Points on a hilly landscape, in no order, each with its height.
From any point a ball takes the steepest step (drop divided by distance) to one of its 4 nearest points. It stops when none of these is lower. Distance is the straight distance between rows; heights are no part of it.
<940> h=4.68: [101 146 134 156 182 114 120 141 169  64 145  85  40 151  88 145 177 152
  82  90 117 214 115 141 123 129 178 109  93 137 142 147 171 126 136 122
 164 116  85 130 144 155 118  87 158  92 102  79 149 146 133 156 119 157
 118 113 137 104 112  59 151 134 141 105  89  77]
<542> h=7.47: [118 170 120 107 121 130  81 161 142  87 166 131 230 141 181 159 141 155
 103 190  84 155  67  51  86 132 153 121 111 156 151 145 149 120 155 140
 158  94 172 172 136 126 184 130  93 120 129 125 107  83 104  64 229 101
 108  86 139 120 138 163 140 113  92 137 157 143]
<348> h=5.09: [ 92 128 140 132 230 181 166 102 147 126  86 121  93 139 122 136 130 112
 106 127 157 144 144 106 111 101 132 132 117 101 116 101 228 173 166 144
 114 130 126 147 174 101 186 104 124 141 163  68 110 146 133 183  71 139
 160 140 117 169  98  77 123 169 175 103 130 173]
<684> h=2.66: [171 109 145 158  75 107 161 122 109 157 118 142 110 104  93 122 104 108
 176 112 168  68 166 186 173 144 118 129 144 109 128 108  92 114 118 118
  99 136 112  89  99 117  79 163 152 160 103 146 139 156 140 134  90 125
 113 160 144 119 119 129 118 127 126 148 122 109]
<46> h=5.83: [ 80 133 124  97 186 170 117 132 144 117 111 118 147 156 150 153 130 131
 100 149 119 155 125  77  83 122 133 126 120 106 131 125 186 140 153 127
 144 116 157 153 160 116 192  93 106 139 146  93 119 118 120 141 129 128
 152 107 135 163 110 120 138 140 149 109 135 166]
<203> h=3.97: [ 98 133 130 118 180 138 124 128 153 114 114 104  93 145 123 136 140 131
 104 120 127 162 131 117 109 121 130 125 106 123 124 129 168 137 142 119
 144 127 126 136 150 126 146 103 120 114 139  98 133 137 125 149 107 143
 148 112 129 145 115 107 131 131 151 112 117 133]
<521> h=6.57: [109 155 109 104 130 133 105 161 131 109 147 128 199 144 160 148 136 136
 107 178  95 146 100  68 106 125 134 131 128 140 139 145 144 123 156 127
 155 103 168 139 139 124 180 135 105 135 120 119 116 108 119  94 184 105
 126  97 137 131 133 150 139 110 108 143 151 145]
<139> h=6.58: [107 143 117  97  98 133  54 141 141 106 162 120 200 135 206 138 122 150
  97 147  80 151  63  73  66 144 117 107 110 161 126 150 102 126 111 151
 161 113 148 185 125 136 152 125  79  86 149 155 125  60  94  72 244 114
 108  87 111 135 157 204 141 114 121 122 136 138]
<1066> h=4.95: [133 113 107 101 122 139 141 104 112 179 113 146 149 104 132  87  82 101
 155 121 154  63 156 147 127 137  78 124 149 104 108 122  90 136 119 125
  95 147 141 125 100 106 121 146 109 144 183 149 109 127 118 144 101 126
 154 134 119 152 131 168 117 137 141 131 155 170]
<779> h=6.11: [ 93 147 111 102 154 148 116 149 140 109 127 126 173 151 153 146 141 135
 103 158 105 151 109  76 102 115 124 125 119 125 132 140 163 131 152 123
 153 112 162 140 142 121 183 114 108 140 135 103 123 113 121 117 160 122
 137  98 138 146 125 135 140 123 123 127 146 150]
<510> h=6.35: [163 119 138 123  55  97 101 138 122 145 143 144 157 115 138 124 100 116
 144 133 120  96 129 146 135 145 116 127 134 141 121 122  56  99  89 134
 127 136 123 102 104 153  99 154 118 121 106 186 134 117 119 108 164 116
  94 128 124 111 154 175 127 119 108 150 130  99]
<360> h=3.47: [160 111 133 158 116 132 182 151  93 131 127 125 134 107  87 145 154 117
 166 152 151  93 155 143 191 115 148 150 151 116 146 144 148 117 154 108
 118 111 134 100 137  98 124 172 173 205  76 113 130 170 159 110  90  99
 125 161 155  98 101  71 118 115  95 165 133 110]
<734> h=3.91: [152 116 116 126 112 133 169 139  89 167 118 149 176 114 103 117 110 107
 162 165 149  68 157 137 173 118 115 146 161 101 124 132 126 138 147 121
 110 118 152 106 112 102 144 168 138 186 117 133 123 145 143 113  96 107
 141 147 140 124 123 113 119 108 106 162 152 150]
<173> h=3.81: [151 120 147 179 152 133 205 143 109 125 118 122  92 101  63 139 160 113
 155 115 169  98 159 158 201 115 144 142 133 106 137 144 176 139 169 105
 123 111 106 101 138  91 112 155 174 196  92  84 125 178 165 139  48 113
 137 167 144 109  91  54 119 132 120 143 124 109]
<879> h=5.23: [ 95 118 127 110 186 158 114  95 146 125 102 110  69 143 148 129 126 131
  99  92 126 161 127 115  84 121 116 114 118 121 119  99 148 142 119 136
 127 153 114 167 159 140 132  80 121  83 166 109 134 117 114 160 106 159
 159 125 107 163 123 127 125 150 178  82 107 154]
<99> h=4.56: [116 136 114  99 160 149 153 141 121 138 116 140 194 135 131 132 123 121
 130 170 126 120 139  90 133 113 131 146 149 104 128 147 172 140 165 120
 130 110 167 124 134 107 195 133 114 179 132  99 107 133 143 123 111 106
 148 120 137 144 116 105 128 116 120 148 156 172]
<902> h=3.15: [174 107 146 161  78 114 164 140  99 137 121 128 121 104  94 139 132 112
 174 132 157  85 151 165 188 128 140 140 148 118 147 125 110 102 130 109
 110 125 119  90 115 123  94 170 162 183  65 134 145 164 153 120 108 110
 108 161 155 100 116 110 121 118 102 151 120  92]
<597> h=3.67: [112 122 128 126 187 157 164 103 125 149  86 137 116 121 120 107 116 108
 132 125 164 109 158 128 133 109 107 134 132  99 109 114 178 167 160 128
 103 133 131 132 141  95 152 118 126 148 176  84 113 146 135 170  71 136
 161 139 124 157 109 107 115 147 159 117 142 173]
<698> h=2.80: [156 121 146 162 133 115 177 106 116 154 115 146  84 108  85 108 119 106
 158  94 180  82 167 189 173 137 117 137 136 109 116 111 131 153 139 134
  97 140 104  99 105  94  87 142 152 146 148 112 128 159 144 166  53 141
 137 157 124 132 111 107 119 139 143 124 128 138]
<479> h=4.55: [133 126 103  98 129 143 153 137  97 159 118 152 211 122 132 115 105 115
 151 173 134  80 142 108 138 118 107 142 165 100 116 136 136 138 146 122
 116 118 164 120 117 100 177 148 117 180 145 133 113 125 136 108 123 105
 143 131 133 139 126 128 120 118 113 154 164 179]
<341> h=4.16: [143 122 148 177 187 151 216 123 123 130 104 135  81 103  66 119 144 109
 139 104 191 110 169 169 190 109 133 148 129 102 110 125 203 174 180 124
 103 116 109 109 138  71 124 143 159 175 139  63 114 171 163 171  29 139
 145 164 116 133  94  50 115 146 140 123 128 140]
<810> h=6.17: [ 94 157 110 115 151 132  92 164 153  89 152 109 158 159 156 145 149 149
  88 158  98 177  91  76  85 124 144 116 110 143 137 144 152 123 149 129
 165 105 155 150 146 141 172 112 113 110 125 108 132 107 116 104 187 125
 126  90 144 131 124 141 151 121 119 116 124 125]
<742> h=3.70: [170 122 159 166  91 106 161  98 122 154 119 139  67 110  84 114 114 111
 165  73 173  88 167 201 160 156 126 124 130 118 125 105  97 137  99 136
  95 145  87  83  81 126  60 124 154 128 124 139 138 145 143 159  66 148
 108 159 127 125 124 128 125 141 142 131 121 111]
<343> h=4.33: [127 144 136 167 169 125 165 153 153  87 137  95  78 124  73 146 181 130
 118 116 139 163 133 132 163 112 162 135 100 125 140 162 176 121 163 104
 156 101 103 110 151 127 126 128 163 151  97  83 132 167 153 142  86 124
 132 136 143 110  90  53 129 132 110 133 112  90]
<877> h=2.64: [143 125 139 145 131 119 164 138 125 138 125 129 116 121  95 127 131 111
 145 134 143 106 144 148 165 131 127 139 135 115 124 134 130 123 147 112
 129 121 126 100 128 112 124 147 144 160 110 119 139 153 144 135  92 123
 135 139 142 122 112 108 123 121 116 133 128 120]
<1021> h=3.36: [ 92 130 126 106 152 133 105 125 147 119 119 115 105 149 141 127 130 137
 102 110 117 164 114 117  93 130 118 115 114 127 117 127 128 128 120 123
 145 141 121 140 139 138 129 105 120  96 147 126 140 117 118 141 134 145
 136 108 123 143 131 141 141 130 151 103 109 135]
<532> h=4.61: [134 124 126 111 111 125 128 110 115 168 119 144 131 113 134 101  97 112
 144 111 144  87 146 150 127 144  93 125 139 116 110 122  84 126 109 125
 103 147 125 116 103 120 108 140 120 125 159 153 128 127 119 138 111 135
 141 129 115 143 136 158 127 133 144 128 139 143]
<5> h=4.58: [ 85 122 115  82 139 156  90 121 142 128 121 119 139 146 182 129 121 137
 100 122 103 147 110  96  69 131 102 112 116 124 121 125 118 126 105 131
 144 142 142 167 140 137 150 100  98  99 160 139 132  92 101 122 158 136
 147 104 114 163 135 174 136 132 158 102 127 156]
<735> h=5.64: [ 80 130 106  89 118 151  71 131 147 110 145 113 164 148 199 136 126 149
  90 130  84 153  81  77  53 135 112 110 113 146 127 134 112 127 103 136
 158 127 141 183 133 142 152 106  86  93 153 144 133  71  93  92 211 130
 132  96 118 158 147 195 147 122 144 101 127 143]
<171> h=4.57: [ 88 121 131 113 204 166 131 106 142 128  93 113  96 146 139 137 131 120
 105 121 138 148 135 107  97 113 120 122 113 109 124  97 187 150 144 138
 128 135 132 153 168 119 165  90 117 116 165  85 124 136 119 169  98 145
 162 127 120 170 105 110 123 147 170  95 126 163]
<854> h=3.31: [136 131 157 150 143 109 147 107 139 119 123 125  46 131  86 127 137 132
 131  72 140 151 143 179 144 141 141 123 107 126 123 123 126 139 113 130
 123 147  80  96 116 138  84  98 150 100 133 113 143 140 138 165  82 160
 120 136 118 121 129 101 126 136 155 111 107 107]
<970> h=6.26: [197  84 148 150   7 103 117 131 100 154 120 153 150  88 120 122  84 116
 194 138 160  59 153 178 170 141 110 132 158 126 136 101  54  97  77 120
  86 143 120  93  77 141  75 178 122 155  66 194 133 148 128 107 156 106
  75 163 146 100 152 175 112 120  90 170 133  85]
<245> h=6.03: [ 71 135 129 110 216 185 117 128 164 104 108  96  98 163 145 159 143 135
  77 139 121 174 129  79  72 112 149 118 109 109 138 106 216 147 150 138
 152 120 138 173 189 130 192  74 109 124 147  76 117 123 113 150 119 146
 158 115 137 173 103  95 137 153 163  88 116 159]
<759> h=3.41: [123 134 152 162 174 113 160 121 149 108 122 110  35 125  77 133 156 127
 117  80 151 163 138 170 152 131 150 125 107 126 121 130 167 140 140 127
 132 134  82 109 133 129  99 102 155 114 123  86 140 155 145 172  67 155
 127 136 114 124 116  71 123 137 153 108 112 104]
<217> h=6.33: [119 114 114 135 164 151 168  49 119 162  96 143  51 100 132  77 101 106
 142  69 175  94 167 160 144 134 100 145 135 122  95  80 145 171 118 155
  57 171 111 144 113  92  96 120 121 100 223  98 103 140 132 200  57 154
 156 173  89 179 111 145 104 174 177  97 122 173]
<794> h=6.63: [171 107 115 110  49 128 139 136  77 176 134 173 212 102 128 107  87 100
 176 177 141  32 143 138 160 130  90 140 174 115 120 119  83 117 115 129
  97 124 149 125  99 109 139 188 113 176 112 187 104 129 125  86 152  96
 117 143 125 116 145 162 105 110  84 178 168 143]
<1078> h=2.67: [143 128 103  86 115 143 150 147  91 144 133 166 244 128 141 140 121 130
 152 194 112  89 130  88 144 117 134 152 172 110 131 154 154 138 157 140
 118 104 186 125 128 101 196 150 112 190 123 132  99 116 140  91 139  95
 126 124 134 123 131 120 114 103  91 174 174 174]
<664> h=6.56: [134 146 121 126 102 107 111 161 127 115 149 127 163 134 126 139 133 130
 125 159 111 133 111 106 135 126 137 132 125 147 132 140 116 104 134 123
 149 113 147 119 134 140 134 149 130 130 103 142 133 122 129  99 163 108
 116 113 136 111 133 145 132 114  98 145 140 107]
<248> h=5.30: [ 95 122 118  96 176 163 126 110 135 142  98 123 135 137 150 122 115 113
 121 130 131 122 135 103  95 118 105 128 127 112 118 117 151 143 138 127
 128 137 149 148 145 117 161 109 108 129 167 105 119 121 118 148 114 134
 160 123 119 172 119 138 130 139 158 112 144 173]
<20> h=3.92: [ 92 130 138 138 177 127 114 114 169  95 122  99  44 154 109 140 150 148
  90  82 122 202 119 140 104 123 150 115 105 137 131 122 157 142 123 130
 150 136  84 142 139 156 110  73 141  74 130  96 147 127 131 162 115 165
 131 115 121 129 127  91 139 141 169  89  92 108]
<518> h=5.56: [149 154 118 132  95 120 115 165 110 110 162 141 203 135 137 144 147 136
 128 194 104 127 109  81 144 116 148 140 129 152 148 156 134 104 150 127
 142  97 170 126 147 124 156 162 123 154  86 140 112 122 131  78 178  93
 111 119 146  96 133 128 126 105  71 162 150 119]
<272> h=6.55: [103 112 121 121 183 164 139  60 134 145  94 123  53 125 154 102 117 121
 122  67 146 138 143 135  98 125 108 122 124 134 107  85 148 158 115 149
  89 176 101 163 141 129 107  93 115  81 197 103 119 124 117 183  84 163
 160 157  81 173 123 135 108 165 188  83 109 169]
<681> h=7.17: [143 177 123 146 101 112  76 175 131  70 178 125 213 137 161 150 158 159
 105 190  78 162  67  64 105 125 169 109 101 179 153 153 137 110 159 136
 156  90 165 163 153 141 155 146 116 108 104 134 114  98 108  59 233 100
  98  90 142  80 139 149 141 109  68 143 149 103]
<376> h=0.74: [116 109 105  93 123 144 115  90 123 171 114 143 134 109 160  90  99 107
 148  96 131  93 142 141  95 140  76 114 133 122 113 112  79 134  98 129
 106 166 134 145  98 118 113 133 101 110 189 151 119 109 105 147 113 141
 159 132 102 164 138 179 124 143 152 114 139 163]
<751> h=1.25: [133 128 150 155 146 115 160 122 134 136 117 131  78 119  86 121 135 113
 138  98 153 125 152 173 159 133 127 134 122 119 119 124 140 143 139 126
 122 136 101 100 128 117  97 130 151 134 136 107 136 154 139 162  72 144
 132 135 122 126 113 103 120 131 144 119 121 121]
<584> h=4.69: [109 125 122 104 110 118  84 126 146 126 139 118 120 137 159 127 126 150
 108 102  98 166 103 124  88 144 118 113 116 143 122 137  85 121  92 128
 148 143 117 140 118 159 109 105 116  76 140 161 144  94 111 119 165 143
 126 108 118 134 155 167 144 126 148 109 108 117]
<613> h=8.40: [165 128 145 128  45  97  90 150 111 140 152 149 187 113 151 129 110 125
 139 161 110  98 107 124 138 136 123 139 133 151 129 127  74  97  99 135
 134 115 143 126 119 146 111 170 112 130  98 191 122 114 116  82 192 101
  87 128 129  94 152 182 115 110  79 163 140  99]
<661> h=2.60: [146 125 151 150 130 108 150  71 135 139 114 139  38 118  98 107 124 130
 141  50 156 132 153 193 140 149 123 130 125 129 116 107 107 152 100 154
  90 169  76 101  90 133  66  94 146  86 158 121 127 134 135 178  64 167
 127 151 102 137 139 116 121 154 170 103 109 125]
<1047> h=3.44: [129 120 120 138 171 149 192 122 105 157  93 144 144 111  97 115 116 107
 150 138 173  85 163 140 171 115 115 145 150  91 114 134 177 163 169 121
 105 121 140 112 131  83 149 144 141 182 151  92 115 153 149 150  52 122
 155 152 134 134 101  84 121 135 131 138 146 171]
<560> h=4.53: [107 135 130 132 192 151 162 134 137 122 104 120 124 135 105 136 142 115
 121 140 142 141 140 116 140 111 135 139 123 109 124 142 189 149 169 115
 132 114 137 120 155 100 172 124 131 155 133  78 118 147 143 151  82 127
 151 125 135 140 102  78 127 132 140 132 138 147]
<398> h=5.93: [108 153 119 142 148 115 114 162 153  90 143 104 124 153 120 141 165 142
  99 147 109 170 110 102 128 124 156 117 101 148 140 148 147 109 144 118
 163 104 135 121 148 145 144 126 139 117 101 112 138 135 132 116 148 125
 130 103 150 115 118 108 149 120 111 124 114  96]
<276> h=5.49: [121 119 130 117 146 130 127  72 133 150 109 132  61 122 133 100 117 130
 132  59 133 135 144 161 104 141 105 121 127 128 110 110 101 146  96 139
  99 175  96 132 110 131  84  95 125  76 180 128 130 123 119 171  88 169
 145 141  96 156 139 143 128 152 172  99 114 145]
<369> h=4.60: [134 129 136 133  94  96 105 129 138 132 137 120 106 128 122 129 123 139
 127 106 117 145 119 155 135 143 133 123 120 136 123 133  80 111  93 127
 139 141 110 103 111 157  94 123 138  99 115 157 151 120 122 131 140 137
 111 120 128 110 145 141 137 121 133 121 107 104]
<832> h=5.32: [128 126 127 105 112 110 112 123 131 143 127 130 118 128 136 116 108 127
 130 105 123 127 129 143 114 137 107 118 127 129 114 126  81 122 101 127
 128 144 120 118 111 137 106 124 123 105 149 156 138 116 118 132 130 138
 131 117 118 134 141 154 134 128 143 128 119 127]
<24> h=3.05: [ 89 139 121 135 160 115  90 141 169  79 146  90  70 165 121 142 158 159
  76 102 103 215  95 122  95 134 166 103 104 146 142 140 145 126 120 126
 167 119 105 143 144 166 119  83 140  73 117 108 157 119 123 136 151 158
 123 100 146 111 130 100 157 131 145  94  88  94]
<713> h=6.54: [151 174 121 154 111 117 101 174 132  70 173 120 202 137 148 155 176 162
 113 200  87 151  91  63 125 113 184 128 112 170 171 160 154 102 172 127
 158  88 172 146 152 131 166 156 134 143  88 126 109 121 124  67 196  86
 110 110 152  76 124 112 138 108  55 151 149  99]
<997> h=6.51: [148 154 138 143  64  92  63 164 131 102 174 129 189 128 167 141 131 152
 116 163  87 143  74 102 113 138 152 118 107 170 138 145  91 104 114 140
 157 103 143 142 133 159 123 146 115  95 100 178 124  93 106  72 227 101
  89 104 132  86 153 175 137 105  78 139 132  84]
<103> h=4.63: [ 95 118 132 132 167 135 107  92 162 103 115 112  33 152 128 135 142 161
  91  59 111 215 104 151  88 124 148 110 118 136 134 117 134 143 102 135
 136 151  72 155 126 176  91  55 141  43 138 115 147 110 121 158 116 183
 133 128 110 134 145 101 136 153 184  78  81 117]
<10> h=4.31: [136 130 147 148 114  97 118 105 151 121 135 114  64 137 100 133 131 143
 124  81 129 157 129 177 128 149 146 119 111 136 132 130  90 120  93 130
 134 137  83  94 107 159  77  93 151  81 115 143 151 127 132 150 105 151
 106 128 126 111 146 116 139 130 147 114 101 100]
<524> h=6.16: [ 76 150 121 126 201 150 111 155 170  68 130  91  95 159 124 151 170 140
  76 134 113 197 111  85  99 113 162 115  98 125 145 141 205 133 164 120
 167 100 132 149 171 130 172  97 126 121 120  75 129 133 129 137 133 135
 146  99 159 129  97  80 150 138 134 109 110 114]
<44> h=3.37: [114 138 134 140 142  98 114 134 159 101 140 101  70 143 106 140 147 140
 104  95 114 188 117 143 125 136 157 118 106 143 128 141 126 114 120 123
 153 129  99 116 128 160 106  96 149  90 118 119 152 132 137 144 126 149
 117 111 136 109 128 101 145 123 136 112  96  93]
<819> h=5.31: [116 122 147 142 144 118 115  82 155 111 115 118  30 145 117 123 132 153
 111  48 119 198 124 167 102 139 147 116 117 147 137 122 113 145  96 132
 124 153  66 129 103 168  75  54 146  50 137 122 149 108 126 168 101 181
 123 134 108 131 160 106 139 150 179  84  86 115]
<39> h=5.25: [139 137 133 133  76  86  78 142 144 112 161 123 131 134 144 139 127 154
 106 120  94 161  94 131 118 153 146 113 112 157 132 137  72 100  88 131
 150 125 116 114 112 174 101 122 129  81 105 173 148 100 120 107 193 128
  93 116 132  98 154 156 148 120 112 122 107  82]
<950> h=5.48: [133 129 148 153 169 121 169  84 136 138 107 136  34 121  97 100 128 124
 131  66 162 132 159 179 144 134 117 128 119 124 104 101 151 162 129 150
 100 162  82 112 116 113  89 101 140  97 171  97 129 147 138 187  61 156
 135 153  97 153 123 106 114 156 169  96 113 136]
<456> h=4.84: [157 148 122 159 106 114 142 169 111  98 152 116 167 125 117 148 166 142
 139 178 109 130 122  94 157 106 168 146 128 145 161 158 136  96 159 115
 146  98 156 116 150 134 143 164 153 174  67 125 122 151 149  88 155  85
 111 135 155  86 116  93 126 111  67 161 133  95]
<29> h=6.05: [100 131 113  84 134 149  98 135 129 128 131 129 189 140 178 139 118 133
 113 153 103 131 105  78  85 131 103 122 127 122 124 130 123 125 127 128
 144 120 163 159 127 120 172 117  91 129 152 133 123 100 108 110 179 120
 139  97 116 160 137 178 133 120 134 122 148 158]
<739> h=4.52: [181 108 140 158  55 105 135 154  93 122 136 140 163 111 119 137 130 124
 167 173 136  89 137 134 176 122 140 149 153 142 158 130  99  94 123 114
 117 117 142 107 125 132 110 181 144 173  54 159 130 155 142  95 157  89
  92 155 149  89 132 131 110 108  77 172 137  88]
<227> h=9.13: [130 134 121  88  75 122  77 140 123 144 150 139 206 119 185 123 101 118
 131 150  96 107  90  97  93 140  96 130 124 145 117 141  73 118 104 142
 142 122 146 153 102 126 143 154  85 117 145 184 112  82  96  78 208 110
 109 103 106 132 161 202 121 114 108 143 151 138]
<904> h=9.17: [137 124 116  86  84 129 108 126 112 166 134 150 196 106 158 103  88 107
 151 140 124  73 123 122 115 137  82 129 145 127 111 126  65 118 103 129
 122 135 140 137  96 120 135 158  99 140 154 182 114 104 111 100 160 109
 130 122 109 144 152 191 115 125 119 146 160 153]
<1040> h=4.59: [123 114 123 134 165 142 168  79 120 165  94 148  91 108 110  81 100 100
 145  97 177  82 164 162 151 132  97 140 137 105  98  98 148 165 139 142
  75 151 118 134 118  85 108 130 130 134 196 102 110 150 135 179  59 143
 154 158 108 158 113 132 116 155 163 116 139 166]
<109> h=4.05: [ 76 113 110 104 151 153  79 108 155 114 125 106  85 153 181 130 130 164
  87  83  87 192  98 111  52 130 130  98 121 142 133 120 113 130  96 132
 150 141 110 182 142 170 115  63 113  53 147 137 148  87 102 125 162 169
 148 115 117 150 141 152 148 139 172  74  88 134]
<805> h=4.54: [154 123 127 121  84 113 128 144 111 156 137 141 165 119 130 123 111 114
 146 151 128  92 136 137 147 138 116 134 143 124 127 126  90 106 120 118
 121 125 138 108 115 126 122 161 126 148 107 160 132 129 130 112 140 110
 120 127 132 125 137 150 126 117 110 154 137 116]
<660> h=4.40: [158 135 121 133  99 125 147 160  94 126 149 139 195 123 123 141 137 121
 144 187 118 100 129 103 164 114 138 150 147 131 147 147 132 114 149 121
 128 105 163 113 139 113 158 165 136 179  83 138 120 137 143  86 146  93
 120 137 145 108 126 115 122 104  78 171 151 128]
<7> h=3.74: [168 115 126 155  95 120 162 153  93 122 136 127 164 115 107 144 154 122
 163 172 130  91 142 124 184 105 150 152 151 132 154 145 131 100 148 108
 122 110 145 112 137 115 130 173 158 203  63 133 126 161 154  96 131  89
 117 150 156  89 117  98 116 105  71 170 142 103]
<585> h=5.62: [129 147 129 145 102  86  96 152 151  96 158 103 114 140 123 149 148 153
  99 123 106 174 104 131 125 143 166 115 104 157 140 144 101  97 109 127
 159 115 119 113 128 169 107 120 143  92  95 146 149 121 128 116 173 131
 101 113 141  92 131 127 152 120 113 123 102  75]
<691> h=7.04: [141 138 119 107  89 126 113 146 104 146 145 148 202 124 144 121 111 117
 138 173 108  97 118 106 127 131 106 136 140 132 122 138  97 115 128 129
 138 111 159 126 115 122 145 163 110 147 123 164 117 106 120  88 172 100
 119 115 121 128 149 171 122 111  95 155 159 140]
<138> h=4.75: [167 111 130 125  56 109 126 117 109 176 129 157 147  97 121 111  82 106
 174 121 154  57 155 173 143 152  95 130 153 115 117 109  52 114  93 129
  97 144 118 101  83 130  90 166 120 145 124 186 130 130 120 123 127 118
 112 144 129 126 140 172 124 128 112 155 131 119]
<386> h=3.29: [160 123 131 145  93 112 152 149 105 144 134 135 144 118 105 132 126 112
 154 153 138  93 143 145 174 126 131 139 138 118 137 132 112 108 136 111
 123 125 132  93 125 123 120 169 144 167  85 142 134 149 143 110 114 112
 121 142 142 113 126 123 123 111 100 158 130 107]
<590> h=4.41: [159 122  99  88  93 142 151 142  73 161 138 174 252 116 135 126 104 122
 163 198 124  66 134 101 155 117 122 151 187 107 125 147 132 136 145 140
 100 108 179 134 113 101 187 161 104 200 121 154  98 121 135  79 142  88
 122 137 130 118 140 130 109 102  86 191 183 174]
<716> h=5.44: [189  90 130 150  36 116 129 144  72 144 134 157 183  96 118 126 113 119
 187 179 141  59 136 145 178 115 119 150 170 132 145 115  94  95 114 121
  96 128 147 115 114 118 103 192 129 184  57 174 125 154 141  88 163  87
  90 159 149  89 143 152 106 106  71 182 145  96]
<426> h=4.44: [ 93 129 135 140 211 152 150 121 154 106  99 110  69 137 105 133 148 121
 101 112 148 169 139 124 122 108 136 128 108 114 120 123 202 155 162 129
 134 128 108 136 166 114 152 103 129 123 144  72 123 145 134 171  83 145
 147 123 124 146 106  77 125 147 155 103 122 137]
<547> h=6.75: [169 119 135 123  57 109 118 144  98 158 142 155 191 106 138 118 104 114
 156 164 127  76 124 131 152 127 109 139 150 133 123 124  82 106 114 129
 120 120 144 119 116 131 120 180 117 151  96 182 122 123 124  84 171  98
 104 134 128 107 148 166 110 113  81 163 149 114]
<860> h=4.67: [ 83 123 135 127 206 160 125 105 154 106 109 102  45 160 138 137 140 136
  90  97 130 188 122 119  96 111 135 112 108 126 118 100 189 153 140 136
 136 143 104 166 168 142 138  79 126  83 154  88 132 130 117 169 102 160
 152 124 112 155 116  95 122 151 180  80  98 138]
<454> h=4.32: [180 122 130 165  76 123 144 160  86  99 156 129 186 118 133 146 170 140
 165 198 109 102 127  94 173 101 167 158 149 151 174 153 130  94 149 118
 126 105 163 125 154 122 137 180 152 195  51 142 112 160 157  72 170  74
 100 147 159  73 118  90 112  95  54 186 150  96]
<421> h=2.57: [ 87 138 123 120 157 120  91 140 162  96 139  98  90 159 135 142 150 154
  85 111 104 196 100 117  93 135 145 109 102 139 128 140 138 127 122 121
 158 128 114 148 146 157 126  92 129  78 127 118 153 119 120 135 152 153
 132 101 136 124 128 118 152 128 147 101  99 110]
<732> h=6.04: [167 130 147 155  56  93 108 158 119 117 152 131 154 115 127 138 135 139
 142 158 116 114 114 127 152 129 149 134 125 151 148 128  91  88 110 127
 138 114 131 106 126 158 104 164 134 131  67 168 136 137 131 100 183 104
  85 139 144  85 139 151 127 107  80 154 123  79]
<141> h=3.42: [158 117 131 133  97 116 149 119 109 168 120 148 133 108 109 108  98 103
 163 124 156  75 158 168 154 140 106 130 148 111 122 113  92 128 120 121
 107 138 124 104 106 118 105 158 134 156 141 148 126 137 132 136  99 128
 132 137 135 130 127 140 126 125 120 143 134 130]
<557> h=3.63: [153 123 147 139  99 103 135 119 128 145 126 135 103 116 102 122 111 118
 145 103 143 103 149 177 146 149 121 128 129 126 124 117  82 121 105 126
 119 145 105  95 104 141  84 135 142 122 122 153 146 137 130 141 100 140
 119 135 129 125 130 137 131 130 134 135 120 112]
<153> h=2.21: [116 119 123 139 198 166 197  92 117 162  83 151 128 111 109 100 106 100
 142 130 182  92 170 135 158 104 116 150 140  89 103 105 205 185 169 140
  83 135 136 131 138  75 157 124 129 171 193  72 102 159 147 177  46 134
 166 166 116 158  96  88 108 157 161 120 149 185]
<290> h=4.82: [110 117 124 100 136 131 105  96 134 145 113 127  95 125 146 104 108 131
 125  81 118 140 133 143  92 134 100 114 123 131 115 119  90 132  96 125
 116 164 113 141 114 139 106 105 117  84 166 143 136 109 113 151 115 155
 146 125 105 150 138 159 125 140 167 103 116 141]
<47> h=5.08: [178 114 115 130  73 136 149 154  69 132 153 148 220 114 130 141 146 128
 170 205 119  75 134 101 183 101 146 163 171 128 152 147 136 113 144 133
 105 103 174 128 134 108 157 180 136 207  73 146 105 140 152  68 150  77
 109 149 146  86 126 104 104  92  59 196 169 130]
<880> h=3.94: [160 123 161 183 128 113 189 107 125 139 122 138  49 108  64 124 134 114
 157  74 179  97 167 202 182 143 134 127 120 115 127 107 142 147 129 140
 104 134  86  88 100 108  73 128 166 144 124 106 131 167 152 166  45 147
 115 163 114 118 110  92 116 146 148 122 114 110]
<1072> h=5.52: [124 119 127 120 147 132 144 111 124 153 111 133 110 123 121 106 112 111
 137 116 143 104 151 149 128 130 105 130 131 117 113 121 117 139 129 122
 112 141 125 118 123 117 118 128 128 126 160 117 125 135 129 154  87 140
 147 131 124 145 125 135 125 131 151 121 134 148]
<579> h=6.08: [ 71 138 112 100 177 161  98 137 159  98 129 101 122 164 166 146 140 147
  80 133 106 173 102  86  68 122 134 106 114 126 133 121 168 139 127 128
 161 121 144 171 164 142 168  83 109 103 141 102 137 105 109 132 159 144
 143  99 132 154 120 134 147 132 151  93 113 141]
<1074> h=5.63: [105 114 108  79 125 148  93 110 129 148 124 131 154 124 179 108 107 122
 125 114 107 115 114 108  72 140  81 113 133 131 115 126  79 127  96 133
 134 151 144 155 114 127 133 125  95 108 171 154 124  91 104 125 154 134
 145 112 101 165 149 189 127 132 147 109 137 160]
<993> h=4.00: [119 125 130 122 129 109 104 107 144 129 130 118  76 139 127 126 127 146
 110  83 113 173 113 158 105 139 125 114 117 135 122 129  97 124  92 125
 135 149 100 123 113 161  94  92 132  77 142 144 146 116 117 143 124 156
 126 119 118 127 150 132 142 132 157 103 101 115]
<17> h=6.59: [106 139 115 106 125 123  97 147 137 124 137 121 152 142 155 130 126 136
 108 141 101 145 103 100 102 132 119 119 117 139 122 137 113 116 121 127
 152 117 145 134 132 136 150 128 113 111 131 139 136 110 111 110 166 123
 131 101 131 134 135 163 136 119 126 122 128 127]
<137> h=3.24: [ 97 127 127 129 129 112  86 120 164 104 144 105  79 154 141 137 139 163
  83  87  96 208  91 136  85 143 152 104 114 150 132 143 104 119  95 125
 156 136  96 139 116 178  96  73 136  56 124 136 154  98 122 132 157 164
 119 110 134 116 152 126 157 133 156  93  82 103]

Call two points neighbours if one is among the 4 nearest of the other. Go from one point of each pair to the other, from neighbour to neighbour, staying as low as possible. Name the highest point that can't be avoided.
<684>, <376>: <532>
<993>, <1078>: <660>
<661>, <751>: <854>

For each start below, name the point where the ball stops.
<547>: <751>
<272>: <421>
<426>: <421>
<997>: <684>
<860>: <421>
<732>: <751>
<245>: <421>
<970>: <684>
<510>: <751>
<664>: <751>
